Points on a hilly landscape, in no order, each with its height.
A climber steps from a point to whichever of its 2 nearest points has the largest rise for the distance, and stops where none of them is higher. Distance is the straight distance between rows; heights are no part of it.
niva: [-0.92 -0.11 -0.36  1.10  1.11  0.13 -1.53  1.18  1.06  1.33 -2.42  2.08
  0.19 -0.37  2.13 -0.42  0.02 -1.48 -0.43  2.28  0.91  0.54  0.97 -1.89
  0.61  0.48 -3.68 -0.90 -0.20 -0.67  0.33]  (h 71.8)
Deno: [-2.34  0.03 -1.48 -0.89 -0.87 -0.70  0.90  1.11  2.52  1.42  2.47  0.04
 -0.31  0.62 -1.50 -1.99 -3.30  1.27 -1.99  0.14 -0.37  0.11 -1.12  0.07
 -2.65  0.93  0.87 -0.09  1.49 -0.64  0.82]  (h 31.4)
Dul: [-1.39 -0.79 -0.44 -0.44  0.07  1.48 -0.72  4.00 -0.01  0.18 -0.46  2.13
 -0.16  0.14 -0.47 -0.65 -1.32  2.36 -0.21  1.40 -0.11 -1.03  0.14 -1.22
 -2.75  0.71 -4.24 -0.05  1.45 -3.09  3.77]  (h 25.8)
pip: [ 0.75  0.91  1.33  1.79 -1.03 -0.44 -2.08  1.39  2.81 -0.12  2.07 -0.13
  0.71  0.25 -0.33  0.35 -4.20  0.70 -3.24  1.51  2.48  2.45 -0.53  0.65
 -0.83  2.26 -1.07 -1.18  2.37  0.66  0.77]  (h 16.2)
kefan: [-0.74 -0.87 -0.48  0.34 -1.13 -0.78 -0.07  0.88  1.84  1.54 -0.13  2.40
 -1.13 -0.97 -2.24 -0.04 -3.82 -0.65  1.94 -2.71 -1.67  2.79  1.59 -1.63
 -0.89 -1.43  2.55  1.37  0.87 -0.88  0.15]  (h 57.1)
kuzip: [-2.07  1.93 -0.78 -2.07  2.20 -0.89  0.79  0.08  0.51  2.57  0.02 -0.34
 -1.22 -1.81 -1.44 -0.68 -1.37  2.30 -1.18 -0.94 -0.80 -0.73 -2.26 -1.21
 -0.63  0.75  3.81 -0.86 -1.23  1.10  1.26]  (h 24.2)
Muv: [-2.04  1.79  0.72  1.55  2.13  0.84  1.82 -1.03 -0.71 -1.53 -0.84 -0.62
 -0.02 -1.83 -0.60  1.34 -0.10 -0.60 -0.28 -0.73  1.05 -1.44 -0.93  1.36
  2.75 -0.34 -0.03 -1.13 -1.72  3.91 -1.15]  (h 20.1)
bini: [ 3.31 -0.44 -0.79  1.98 -0.98  0.08 -3.75 -0.63 -1.22 -0.14  0.34 -0.48
  1.10  1.78 -0.47 -2.78 -2.91 -0.30  1.47  1.24  0.91 -0.79 -0.49 -0.09
 -0.61 -0.01 -1.54  2.98  4.06 -1.62 -3.03]  (h 23.8)
rasik: [-1.76 -2.93 -0.41  0.60  0.51  0.90  2.25 -2.51 -2.87 -1.33 -1.96 -2.42
 -1.73 -1.47  1.61  1.02  0.49 -1.95  3.80 -0.42  0.62 -0.21  0.05 -0.61
  0.16 -0.04  2.32  1.63 -0.34  0.10 -2.43]  (h 49.3)
suvok: [-0.36  0.77 -0.15 -2.46  1.49 -1.39 -1.10 -1.20 -0.35 -0.32 -1.06  0.14
  1.32  2.51 -1.33 -2.65 -1.82 -0.16  0.03  3.06 -0.86 -0.16 -2.10 -0.64
 -1.87 -1.61 -0.05  0.36  0.43 -1.47 -0.40]  (h 33.8)
zamob: [-2.29 -1.04 -2.71 -5.68 -0.64  1.07 -1.83  0.98 -0.95  0.24 -3.10 -1.38
  0.59  0.37 -0.03  4.40  2.94  1.72  2.42 -1.97 -2.06  1.76 -0.90 -1.07
  0.39 -1.73  0.11 -1.12 -2.78 -0.93  0.90]  (h 21.9)
Miz: [-0.05 -0.23  1.44 -0.58  1.32  0.97  0.95 -1.04 -2.49  2.00  0.56  1.84
  0.44 -1.72 -1.09  0.76 -3.50 -0.27 -1.09  1.37  0.77 -0.13 -3.46  0.81
 -2.09  1.31  3.16  3.22  2.54  0.18 -3.94]  (h 14.5)
sonuz: [-4.45  0.91 -0.22  1.72 -0.04  2.59  0.80 -0.74 -2.69 -0.77 -2.72  0.19
  0.02  1.95  1.79  2.90  4.02  0.47  2.05 -0.09  1.04  2.95  2.50 -1.51
  0.76 -1.62 -1.71 -1.62 -2.47  0.56 -1.04]  (h 28.6)
Lakun: [-2.43 -0.46 -1.21 -0.75  0.47 -1.30  1.52 -0.48  0.98  2.87 -0.64  0.51
 -2.26  0.61  0.36 -1.17 -3.14  0.44 -0.88  0.72 -0.73  0.88 -1.38 -1.12
 -1.41 -0.38  2.33 -1.28  0.72 -1.11 -0.55]  (h 28.4)
Zubo: [ 0.90  0.01  0.51  2.75 -0.51  1.12 -0.94  4.25  1.47  0.96  0.35  0.81
  0.28  1.14 -0.27 -1.17 -2.14 -0.59  0.84 -0.10  0.42 -1.20  0.65 -0.73
 -3.38  0.63 -4.24  0.36  3.02 -2.24  1.61]  (h 22.0)
dubi: [ 0.68 -0.05 -0.91 -0.82 -2.35 -0.87  0.26  2.63  4.47 -1.18  2.63 -0.08
 -0.81 -1.45 -1.00 -1.20 -1.51 -0.03 -1.55 -2.07 -0.81 -1.11  0.15  0.97
 -0.17  0.63 -0.48 -0.45  1.35 -0.51  2.63]  (h 36.6)
Satag: [-4.10  1.44 -1.07 -2.78  1.00  2.10 -0.98 -1.24 -2.40 -0.90 -2.75 -1.89
  2.39  0.54 -0.04  2.91  2.43  2.44  2.32 -1.87 -3.48  1.55 -0.47 -0.54
  1.01 -2.15  1.29 -1.48 -3.39  1.28  1.13]  (h 14.9)
Sos: [-0.46  0.01 -1.77  1.82 -1.75  0.38  0.69 -1.44 -1.45 -0.60 -0.94 -3.20
 -1.60  0.93  1.44  1.52  0.91 -4.07  1.26 -3.21  1.40 -3.32  2.01 -0.40
  0.84  0.17 -1.42 -0.60 -0.95 -0.23  0.42]  (h 37.5)
pev: [-0.13 -1.76 -0.37  2.33 -1.82  0.90  1.58 -2.70 -3.23  1.69 -0.62 -3.54
 -1.18  1.31  2.05  0.98  1.71 -3.51  3.81 -2.45  0.97 -2.80  3.95  0.73
  1.81 -0.65  0.23  1.18 -1.65  0.03 -1.41]  (h 45.1)
dep: [ 1.32 -1.17  1.43  1.97  0.29 -0.83  0.06  0.84  2.22  0.05  1.58 -2.98
 -2.60 -0.90  1.31 -2.27 -2.74 -0.09  1.63 -1.05  0.75 -2.75 -1.26  2.55
  1.89  0.22 -0.38 -0.18  2.39 -0.01 -1.95]  (h 37.9)
Loz: [-1.13 -1.29  0.29  0.55  0.98  0.40  0.12 -3.27 -1.38 -1.74 -0.44  1.51
 -0.14 -1.34  1.26  0.32 -0.58 -1.61 -1.83  2.51 -0.03 -0.47 -3.15  0.05
  0.67 -0.70 -0.87  2.50  0.76 -0.49 -0.54]  (h 53.9)
Loza: [ 3.70 -0.42  2.57 -1.21 -0.07 -4.21 -1.58 -0.73  1.35 -1.76  0.04 -0.03
 -0.58  1.54 -1.30 -0.35  1.51 -0.96 -3.84  0.01  0.35 -0.44 -2.10  1.95
  0.93 -0.97 -0.37 -0.39  1.99  1.80  1.18]  (h 27.1)
libuf: [-0.78  2.56 -0.66 -0.12  1.41 -0.43  0.07 -0.79 -0.04 -3.96  0.93  0.23
  1.21 -1.65 -0.26 -0.34  1.36  0.77 -1.92  1.03 -1.45 -0.73 -0.55  1.29
  0.54 -1.16 -0.58 -1.78 -0.79  0.40  4.06]  (h 53.6)
lagod: [ 3.18 -2.06  1.09  3.56 -2.15  1.45  0.62 -0.88  0.44  1.51  1.13  0.93
 -3.43 -0.60  2.05 -1.56 -4.13 -0.64 -0.53  1.32  0.98  1.11  2.44  1.46
  1.20  1.65 -0.53 -0.03  1.57 -2.19 -3.54]  (h 16.0)
Lago: [-3.74 -0.02 -1.47 -3.67 -1.57  2.41 -0.77  2.23  0.16 -0.07 -3.52  0.90
 -0.07  1.20  2.09  4.37  4.93  3.40  0.94 -1.21 -1.98  1.78 -1.08 -2.58
 -0.06 -1.06 -1.19 -2.17 -2.58 -0.91  0.53]  (h 28.9)
gefop: [-3.07 -0.65 -0.28  1.26  0.06  3.18  1.39 -1.44 -1.58  0.54 -2.27 -0.51
  0.28  3.10 -0.14  1.38  4.69  4.03  1.87  0.24 -1.07  2.00  4.83 -0.22
  0.39 -0.55 -0.48 -2.35 -4.65  0.88  1.22]  (h 32.4)
runi: [ 1.86 -0.17 -1.02 -0.60  0.17 -0.94 -2.04 -0.34 -1.27 -0.09  0.66 -0.44
  3.31  3.41 -1.81 -2.87 -0.50 -1.44 -0.07  3.11  0.10  0.02 -0.59 -0.03
 -3.49 -0.73 -2.08  2.03  2.25 -0.56 -1.31]  (h 28.5)
rusu: [-2.16 -3.18  1.76  1.36 -1.02  1.75  2.48 -3.85 -4.46  1.38  0.04 -5.01
 -1.20  1.81  1.68  2.36  1.90 -1.42  1.52  0.76  2.00 -1.30  2.79  1.09
  2.40  0.54  0.09  2.33 -2.40  1.50 -0.17]  (h 52.8)
mafek: [-0.03  1.75 -0.97 -2.56  1.15 -2.27 -0.52  1.78  1.07 -0.40 -0.74  1.10
  2.58  2.03  0.80  1.75  4.12 -0.23  0.20  1.48  0.60  3.13 -2.62 -0.86
 -3.16 -2.01  1.67  0.19 -0.37 -2.21  0.36]  (h 15.3)
biz: [ 2.68 -0.92  2.60 -1.83  1.65 -0.21  0.05 -0.25 -0.98 -0.79  1.64  1.12
 -1.59 -3.05 -0.76  0.95  1.15  0.42 -4.14  0.17  0.09 -1.98 -3.89  2.83
  0.90  1.88  0.65  3.15  2.98  3.04 -3.12]  (h 46.4)
guti: [ 3.59  1.33 -0.57  1.31 -1.72 -1.04 -1.88  0.74  1.53 -2.04 -1.22 -1.67
 -2.37  0.02  2.37 -1.53  1.00 -2.55 -0.26 -1.24  0.87 -2.81 -0.11 -0.17
  2.12  0.11 -2.92 -1.41  1.46 -1.08  0.59]  (h 21.3)
Dani: [-1.62 -4.92  0.65  0.01 -0.01  2.35  4.09 -3.52 -4.24  0.04 -1.78 -2.52
 -0.27 -0.21  1.76  2.66  2.38  0.16  3.16  0.91  0.30 -0.60  1.71  0.64
  1.06  1.66  2.82  3.36 -1.62  1.49 -2.35]  (h 64.2)
Firep: [ 1.24  0.27 -0.79 -2.24 -0.39 -2.08 -1.31  3.41 -0.21 -0.16  2.95  0.27
  1.46  0.60 -0.74 -0.34  1.31  1.23  0.15  0.00  1.25 -0.98  0.12  0.66
 -1.26 -1.46 -3.78  2.20  1.06 -2.88  5.41]  (h 37.2)
vug: [ 1.19 -3.43 -0.54  1.27 -1.01  1.44  1.64 -2.80 -0.51  0.13 -0.56  2.15
 -1.76 -0.48  2.14 -0.54 -1.01 -1.84 -0.14  0.83 -1.39 -1.34 -1.17 -0.15
  2.46 -0.33 -1.44  3.77  0.79 -2.18 -2.66]  (h 62.0)
gur: [-0.06  0.56 -2.14 -3.35 -0.72 -0.34 -0.95  1.86  2.26  0.44 -1.44  1.15
  0.63  1.41  0.00 -3.08 -0.61 -0.08  0.72  0.51 -1.37 -0.36 -0.61 -2.22
 -1.61  0.12 -0.90 -1.24 -0.28 -3.06  0.13]  (h 26.5)
Num: [-2.58  0.64 -1.88 -1.81 -1.40  1.33 -1.22  0.29 -1.19  0.06 -0.88 -2.04
  0.24  0.17 -0.38  2.66  1.58  0.10  0.72 -2.56  0.47 -1.76  2.14 -0.83
  3.04  0.63 -3.98 -1.36 -3.43  0.46  3.88]  (h 34.4)
sor: [-0.64  0.89 -1.27  0.15  1.12  0.24  2.04 -0.78 -0.02 -1.85 -1.67 -0.99
 -1.17 -1.06 -0.75 -1.53 -1.55 -2.11  1.17 -0.43  0.43 -1.10 -0.12  0.01
  2.23 -1.06 -0.44  0.25 -1.17  0.77 -1.45]  (h 15.0)
ruruf: [ 1.07  0.87 -0.56  0.35 -2.41  1.36 -1.30  3.03  2.43  0.86  1.04  1.97
 -0.90 -0.40 -1.82 -0.71 -4.44  0.29  0.36 -1.97 -0.03  2.53  1.93 -1.60
 -1.81  1.14 -0.58  0.40  0.74 -2.94  1.09]  (h 65.0)
pudap: [-0.07 -1.10  0.02 -3.02  0.23 -0.06  1.31  2.89  1.92  0.76 -2.88  1.72
 -0.94  1.58 -0.20  2.64 -0.82  0.80  2.90 -0.13 -2.63  1.00 -0.94  0.04
 -2.23 -3.34 -0.73 -2.55 -0.28 -3.13 -0.45]  (h 5.3)
mopi: [ 1.09 -1.93 -0.25  1.88 -2.02 -0.33 -0.34  0.76  1.08  3.04 -0.55  1.77
 -1.08 -0.16  2.99 -2.52 -1.71 -1.17  1.75  1.39 -0.17  0.55  3.74 -0.44
  0.23  0.60 -0.81 -0.68  1.13 -2.16 -2.38]  (h 18.4)
Ruras: [-0.41  0.23 -0.28  1.22 -0.90 -0.85  0.64  0.75  1.55  0.43  1.04  0.46
 -2.63 -2.69 -1.59 -0.49 -4.24 -0.70  0.78 -2.90 -0.07  1.50  2.65 -0.35
  1.90 -0.24  2.13  0.49  0.41  1.78 -0.03]  (h 50.7)
val: [ 3.76 -1.68 -1.25  3.30 -1.48  1.18  1.67 -1.34 -0.60 -0.33 -0.43  0.43
 -3.28 -2.24  1.97  0.17 -1.50 -2.41 -0.56 -0.61  0.65 -1.33  1.91  2.13
  2.76  1.16 -0.70 -0.43  1.07 -0.58 -2.89]  (h 13.3)
boka: [-1.24  2.31  1.68  1.99  1.24  0.60 -1.23  0.63  2.43 -0.93  2.49  0.96
  0.45 -1.52 -0.62 -0.03 -2.27  1.88 -1.34  0.47  1.30  1.48 -1.36  1.33
 -0.62  1.76  1.39 -2.91  0.89  1.28 -0.12]  (h 14.1)
Sal: [ 1.26  0.00  0.29  1.25 -1.49  0.19 -0.64  0.45  0.87  0.49 -1.55  0.49
  0.71  1.00 -0.11 -2.28 -3.96 -0.95  3.06 -0.04 -0.15  0.46 -0.81 -0.49
 -0.15 -1.16  1.05  1.96  2.22 -2.65 -4.22]  (h 19.9)
Tezu: [ 0.40 -1.96  2.55  1.14  0.32  0.45  1.17 -1.03  1.40  2.04 -2.28  1.14
 -0.07  0.39 -0.26 -1.05 -3.55 -0.96  1.99  2.14 -0.92  1.74  0.31 -0.86
  0.16  0.37  1.69 -0.09 -0.68 -1.07 -3.41]  (h 16.8)
fik: [-2.41  1.68 -3.21 -1.74  0.15  2.11 -1.92  0.98  0.57  1.24 -2.31  1.91
  1.25  0.16  1.92  2.05  4.33  2.84 -1.05 -1.29 -2.30  1.82 -2.28 -1.98
 -1.14 -1.04  0.16 -1.52 -2.52 -1.51  1.22]  (h 34.9)
faro: [-1.07  0.36  0.24  0.41  1.80 -1.88  0.63 -1.70 -0.72 -2.46  1.83  0.73
  0.09 -2.39  0.43 -0.85  0.29 -1.66 -2.77  1.56 -1.39 -0.72 -1.46  1.28
 -0.86 -1.96  1.10  0.75  0.93  1.45  1.42]  (h 70.6)
fiten: [-4.26  1.49 -0.11  2.71  1.38  2.32  0.44 -2.15 -1.11 -0.59 -1.31 -0.27
  1.46  0.42  1.25  1.48  2.25  0.68  0.42 -0.86  0.83  0.48  0.48  0.22
  3.39 -0.96 -1.26 -1.05 -2.46  3.27 -1.91]  (h 24.5)
panob: [-4.19  1.95  1.59 -0.19  0.54  2.12  1.07 -2.30 -1.60  0.08 -2.51 -0.07
  0.73  1.19  2.54  3.08  2.44  2.62  2.42 -1.56 -3.76  2.72 -1.01 -0.64
  0.91 -5.06  1.00 -1.78 -2.22  1.42  0.01]  (h 11.2)
filu: [ 3.56 -1.09  3.01 -0.26  1.47 -1.79  1.19 -0.41  0.05 -2.07  3.08  0.63
  1.67 -0.01 -0.61  0.76  2.01  0.54 -4.62  1.88  1.15 -0.59 -4.00  3.46
  0.96  0.51  0.51  3.55  1.93  2.13 -1.49]  (h 57.6)
Zef: [ 1.46  0.50 -0.14 -0.45 -1.24 -1.18 -0.67  2.55  0.62 -0.09  4.43  3.54
  3.31  1.71 -3.23  0.45  1.95  3.54 -2.75  0.45  1.16 -0.33  0.42 -0.16
 -2.67  1.22 -0.66  0.59  0.29 -1.88  3.10]  (h 68.1)
zase: [-3.03  2.49 -0.43 -0.70 -0.56  0.85  0.08 -1.25 -2.42 -1.36 -1.40 -1.64
  2.22  0.54 -1.04  2.78  0.95 -2.35  0.95 -1.74  0.18 -0.88  1.52 -0.01
  2.37 -1.51 -2.25 -0.48 -3.10  1.76  2.08]  (h 26.9)
Nanad: [ 0.70  1.56  0.62  0.34 -2.16  0.27 -1.46  2.07  1.59 -0.25  2.43  2.41
  2.97  1.33 -3.74 -0.39 -2.83  0.86 -1.48  0.06  0.49  1.91  0.70 -0.93
 -3.94  1.30 -0.33  0.77  0.94 -1.10  2.01]  (h 60.4)
tili: [ 0.37  0.86 -1.66 -0.41  0.16 -1.99 -1.07  0.44  1.18  0.73 -0.91  1.03
  1.24  0.38  0.76  0.23 -0.10 -1.95  0.22  1.52  2.18  2.32 -1.98 -1.49
 -2.93  0.06  2.10  0.25  1.55 -2.37 -0.56]  (h 22.4)
luzu: [ 2.66 -4.55  0.51  0.02 -0.36  1.81  2.93 -3.73 -2.01  1.34  0.36  0.93
 -3.34 -1.06  1.75 -0.11  0.63  0.40  1.65 -0.21 -1.08 -2.55  0.51  0.69
  4.21  2.09  0.39  3.77 -0.81 -0.08 -2.53]  (h 76.5)
fesa: [-2.45 -1.26 -2.00 -2.26 -1.16  2.69 -0.04  1.23 -0.38  0.44 -2.72 -1.49
 -0.10  0.62  0.27  1.02  2.13  1.18  2.80 -1.49 -0.07 -1.22  2.28 -2.42
  0.97  1.80 -2.41 -1.73 -3.86 -1.67  2.00]  (h 42.6)
gozag: [ 3.42  0.48 -1.17 -0.18  0.52 -1.46 -2.38  0.68  2.10 -0.80  1.07 -3.16
 -0.12 -2.16 -0.84 -1.69  0.47 -2.00  1.60 -3.23 -1.19 -1.90  0.83  0.36
  0.91  1.08  2.08 -0.48  0.24  1.13  1.64]  (h 2.3)
rebig: [ 2.02  1.13  0.68  1.33  0.20 -2.14 -0.07  1.42 -0.36  1.27  5.44  1.52
  4.02  3.99 -2.51  1.11  2.31  3.82 -3.52  0.67  1.16  0.19  0.32  1.40
 -2.10  0.31 -0.81 -1.19  0.94  0.88  1.63]  (h 76.2)
kagil: [ 4.52 -0.12  2.59 -0.38  0.21 -3.42 -1.18  0.36  0.99 -0.27  3.08 -1.12
  0.11  2.35 -3.59 -1.30 -0.95  0.87 -3.44  0.26 -0.52 -0.66 -0.34  0.81
 -1.42  0.22  1.18  0.64  2.48  1.63  1.82]  (h 31.8)
ruk: [-0.73  2.29 -0.06  0.81  1.57 -1.77 -0.91  0.86  0.41  0.83  5.16  1.56
  3.51  1.70 -0.48 -0.72  2.28  4.31 -2.99  0.60  0.82  0.78 -1.06  2.68
 -0.66 -2.28  0.03  0.37  1.94  2.45  1.06]  (h 68.4)
kudo: [-2.22  2.06 -0.90 -1.97  1.71 -0.23 -1.17 -1.10 -1.34 -1.03 -0.65  0.48
  0.32  0.09  0.25 -0.84  0.40 -0.11 -0.66  2.46 -1.97  1.26 -1.70 -0.15
 -0.28 -2.36 -1.58 -0.91 -1.61 -1.66  2.59]  (h 41.8)
Vel: [-0.30  4.23 -2.43  0.08  1.43  0.91 -2.65  1.28 -0.03 -0.01 -0.97  2.35
  2.40  0.39  1.88 -0.33  4.02  1.43 -2.63  1.01 -0.34  1.91 -0.88 -2.30
 -0.21 -0.78 -1.81 -0.89 -1.46 -0.75  2.44]  (h 44.3)
pobo: [ 3.15 -0.56  4.04 -0.55 -0.33 -0.29  0.06  0.54 -0.48 -0.72  2.41 -0.88
 -0.56 -1.81 -2.18 -0.79 -2.64 -0.26 -4.23  0.65 -0.11 -0.94 -2.35  2.20
 -1.20  1.16  1.04  3.53  4.23  3.46 -2.79]  (h 38.3)
kag: [-1.58  3.58 -0.09  2.55 -0.06  1.96  0.12 -0.58  0.62 -1.74  0.30  0.57
  1.48 -2.23  0.34  1.17 -1.42  0.88 -0.56 -1.20  1.40  2.26  0.75  0.30
  0.53  2.41  3.04 -3.66 -0.70  2.11 -0.72]  (h 11.7)
kene: [ 3.05  0.57  2.26  0.77 -0.72 -1.28 -0.36  0.64 -1.06  0.59  3.54 -2.25
 -0.02  1.48 -3.93 -0.75 -3.18  0.52 -4.27  0.06 -0.15  0.46 -0.97  1.66
 -3.09  0.32  0.64  1.63  3.39  4.41 -0.26]  (h 34.7)
Kefim: [ 2.04  1.24  2.98  0.40  4.42 -3.16 -0.11  0.29 -1.46 -1.80  4.47 -0.10
  2.18  1.67 -1.93 -0.19  2.68  0.83 -1.37  2.05  0.98  0.48 -0.65  1.86
 -0.03 -1.66  0.37  1.13 -0.29  0.36  0.95]  (h 57.7)
Vulem: [ 1.94 -0.34  2.80  0.87  0.15 -0.49  0.75  0.59  0.68  0.60  1.01 -2.62
 -4.03 -2.54  0.36 -2.03 -2.55 -0.76  1.73 -2.35 -0.77 -3.13  1.45  1.82
  1.75  1.28  1.89 -2.34  1.08  1.65 -1.69]  (h 32.7)
rizo: [ 0.31 -1.69  0.59  2.25 -0.58  0.54  3.26 -1.06  0.41  0.27  0.05 -2.17
 -3.47 -0.58 -0.19 -1.29 -0.98 -0.53  2.41 -0.56  0.37 -1.31  3.59  0.61
  1.08  1.56  1.59 -2.50 -1.41  1.03 -0.81]  (h 27.8)
pini: [ 1.15  1.09 -2.84  0.42 -2.02  0.44 -0.60  1.38  0.82 -0.63 -0.86 -2.02
 -2.17  0.40  1.38  0.18  2.05 -2.42 -0.19 -3.49  0.59 -3.03  1.54 -1.21
  1.33  0.87 -3.21 -1.94 -0.67 -0.49  2.03]  (h 29.3)
bim: [-1.23 -4.42  2.10 -0.85  1.68  1.39  2.01 -2.72 -1.75  0.79 -0.12 -0.58
 -2.70 -2.83  1.13 -0.74  0.28  0.13  0.89  0.92 -1.38 -1.83 -0.89 -0.67
  2.69  0.84 -0.01  4.59 -0.14  1.70 -3.19]  (h 59.6)
Fumo: [ 0.62  1.93  1.26 -1.54  3.40 -2.81 -0.41  0.71  0.10  1.04  2.42 -2.38
 -0.74 -2.12 -1.82 -1.82  1.02  1.84 -2.69  0.69 -0.16 -1.50 -1.71 -1.02
 -0.66  0.69  3.39  1.20  0.17  2.87  1.66]  (h 18.1)
Tusen: [-2.61  0.12  1.50 -1.77  0.52  0.19  0.74 -0.58  0.25 -0.64 -3.19  1.29
 -0.78  1.55  0.87  3.60  1.49  1.27  2.68  0.22 -2.59  2.00 -1.69 -1.08
 -0.97 -3.50 -0.09 -2.75 -2.09 -1.71  1.09]  (h 8.5)
Sinu: [-0.80  3.43  0.55  1.60  0.32  0.98  0.16 -1.57 -0.47 -0.91  1.13  1.88
  2.85 -3.24  1.30  0.74  0.73  0.28 -1.56 -0.39  2.30  0.87 -2.29  0.77
  0.50  1.46  4.90 -0.07  0.52  3.04 -2.96]  (h 8.1)
padov: [ 2.09 -1.96  0.33  1.23 -2.65  0.63  2.19 -0.93  0.86  2.36 -1.43  0.90
 -1.35 -0.53  1.79 -2.19 -0.72 -1.01  2.93  1.66 -0.41  3.59  5.30  0.49
  0.00  0.64  2.66 -1.63 -1.88 -1.02 -2.72]  (h 21.7)
Ripo: [ 2.93  1.06  0.35  0.36  1.83 -2.80 -0.63  1.56  0.49 -2.00  2.53  0.01
  2.02  1.12 -2.05 -0.73  1.69 -0.88  0.07  1.37  1.97  0.42  0.25  0.00
 -0.41 -1.49 -1.75  2.23 -0.10 -1.80  2.84]  (h 46.8)
Vuvap: [-1.35  2.39 -2.03  1.54  2.26  0.42 -2.05  0.05  1.35  0.58 -0.41  1.91
  1.57 -1.03  1.71  0.21  1.54  0.01 -2.37  1.05  0.37  1.01 -0.28 -0.14
  0.16  0.17 -1.19 -2.41 -0.26  0.70  0.19]  (h 55.7)
Begor: [-0.62 -0.15 -0.67  0.85  0.63 -0.49 -0.13 -0.23 -0.63  2.71  0.24  2.08
  1.21  0.26 -0.31  0.98 -3.05 -1.39 -0.46  1.39  2.87  1.32 -2.41  1.25
 -2.80  0.42  1.12  1.21  2.34 -1.10 -2.90]  (h 17.4)
foti: [-4.62 -0.38 -0.86 -1.73 -1.82  4.38  0.12  0.22 -3.49  0.07 -2.19 -1.42
  0.31  2.50  0.78  2.89  3.83  3.70  1.11 -0.46 -0.89  0.49  3.75 -1.58
  0.97  0.93 -2.44 -2.48 -4.25 -1.36  2.12]  (h 36.0)
Nus: [ 3.20 -0.62  2.29  1.13  1.61 -2.50  0.99 -0.44 -2.08 -1.19  4.18 -0.84
  3.46  2.83 -2.38 -0.09  0.87  0.69 -2.86  3.20  1.96  0.04 -1.18  2.13
 -1.06 -0.01 -0.20  2.16  1.84  1.65 -1.36]  (h 67.0)
pese: [ 2.15  0.15 -0.14 -1.83  1.94 -1.94 -2.12 -0.05  1.16 -1.58  1.62 -2.32
 -0.70 -2.04 -2.01  0.18  2.37  0.62 -1.65 -2.04 -1.36 -1.61 -0.36  0.33
  0.50  1.48  2.46 -0.94 -0.61  3.00  3.45]  (h 10.2)
bopa: [ 2.37  0.94 -2.78 -1.97  0.17 -2.29 -1.63 -0.50  0.45 -0.67  0.01 -1.29
  2.10 -1.40  0.35 -1.99  1.11 -2.76  1.31 -0.95 -1.20 -0.84  0.86 -1.04
  0.64 -0.95  1.44  1.10 -0.91 -0.55  2.52]  (h 9.2)
dala: [ 1.86 -0.26 -2.07 -1.79 -1.88  0.46 -1.31  4.20 -2.16  0.40  1.04  1.14
  1.94  1.52 -1.86 -1.57 -0.10  2.48  0.43  0.24  0.18 -1.34  0.54 -0.77
 -4.13 -0.26 -3.50  2.28  2.24 -3.19  3.82]  (h 30.7)
mim: [-1.23  0.42 -1.30  0.04 -0.98  0.06  0.98  0.98  2.55 -0.84  1.42  0.14
 -1.99 -2.25 -1.94  0.96 -1.26  1.07 -1.39 -3.28 -0.25 -0.12  0.97  0.80
  1.38  1.52  0.88 -2.43 -0.45  2.40  1.66]  (h 43.6)
Mivan: [ 2.43 -3.14  0.62  2.10 -0.84  0.47  2.84 -2.63 -0.06  1.73 -0.39 -0.79
 -2.90 -0.31  0.79 -3.33  1.06 -0.31  2.93  2.56  0.70  0.65  3.30  1.88
  0.46  1.09  2.21 -0.33 -2.12  0.41 -1.55]  (h 24.4)
ginek: [-0.80  1.93 -3.41 -2.41 -0.61 -0.18  0.40 -0.89 -2.04 -2.14 -1.21 -2.39
  1.82 -0.18 -0.93  0.08  1.54 -2.68  1.18 -2.05 -1.11 -0.94  1.15 -0.51
 -0.17 -1.04  0.37  0.13 -2.29 -0.02  2.57]  (h 18.3)
tamul: [ 4.62  0.46  1.04 -1.60 -2.26 -3.53 -2.31  2.07  2.85 -1.32 -1.84  0.12
 -0.15  1.08  0.08 -0.68  1.38 -1.06 -1.65 -1.84  0.55 -0.96 -0.30  1.15
  1.73 -0.52 -2.71 -1.47  2.07 -0.01  2.54]  (h 20.5)
pavo: [-0.91 -0.27 -1.10  0.20  0.96 -0.37 -0.90 -2.17  0.02  0.17 -2.10  0.98
 -0.61 -0.14  1.08  0.46  0.73 -2.98  0.98  0.57  0.80  0.49 -1.15 -1.70
 -1.46  0.92  1.55 -1.61 -0.59 -1.45 -2.31]  (h 30.4)
pubi: [-1.76 -0.19 -0.95 -1.64  0.93  1.65 -1.11  3.17  0.68  1.39 -3.05  0.66
  0.15 -0.52  2.21 -0.07  1.63  0.40  1.39  0.36 -0.38  0.24  0.78 -2.98
  0.37  1.20 -3.80 -1.03 -2.05 -1.64  2.60]  (h 54.3)
Tofe: [ 1.96 -0.27  1.28  3.00 -1.82  0.07 -1.04  2.97  2.48 -0.83  0.63  0.88
 -1.67 -0.61  0.44 -0.04 -3.45 -0.89 -1.54  0.10  2.47  1.12  0.92  0.33
 -0.57  1.15 -2.89  0.09  3.68 -0.76  0.17]  (h 18.5)
sig: [-0.87 -2.25  3.02  0.16  1.88  1.14  1.33 -2.11 -1.43  1.58 -2.08  1.81
  0.10 -1.38  0.53  0.56 -3.32  1.03  0.10  2.86 -0.56  1.12 -2.15 -0.56
  0.00  1.55  3.36  1.21  0.59  0.25 -4.26]  (h 14.2)
Pusa: [ 0.08 -3.36  3.05 -0.14  1.05 -0.13  0.88 -1.26  0.23 -0.42  0.52 -1.05
 -2.29 -2.42  0.99 -0.44 -1.14 -1.28  0.59 -0.19  0.12 -3.32 -1.57  1.90
  3.11  0.17 -1.09  2.15  1.46  1.92 -2.50]  (h 46.3)
dabeb: [-0.30  1.21 -2.00 -1.34 -2.07 -0.69  0.92  0.33  1.65  0.05 -1.55  0.05
 -0.24  0.32  0.35 -3.19 -1.32 -0.95  2.42 -1.69 -0.75 -2.22  1.18 -1.61
  2.49 -0.61 -0.36 -0.92 -0.99 -1.28 -0.26]  (h 19.8)
gub: [-2.94  1.41  1.40  0.55 -0.19 -0.48 -0.07 -1.29  1.57  1.12  0.61  2.40
  1.79 -1.71  0.51  0.26 -0.73 -1.00 -1.02 -0.07  0.46  1.24 -2.30 -1.16
 -1.25  1.19  4.63 -0.08 -0.05  1.83 -2.29]  (h 5.1)
Limi: [-1.32 -1.74 -0.24  0.35 -0.06  0.53  2.09 -2.05 -1.15 -0.57 -3.96 -1.22
 -1.73  1.41  1.30  1.74  1.56 -1.61  3.15  0.58  0.06  1.25  0.97 -1.41
 -0.91 -0.58  1.35 -2.13 -1.94 -1.28 -1.89]  (h 38.8)

Two climbers start at each pair of points below. Name the first point that both come to, or write none.
Tusen / Tezu => none
Mivan / sig => none
Miz / Sinu => none
bopa / tamul => none

Where does a climber stop that starts at each point below?
mopi => luzu
sor => niva
kag => Nus
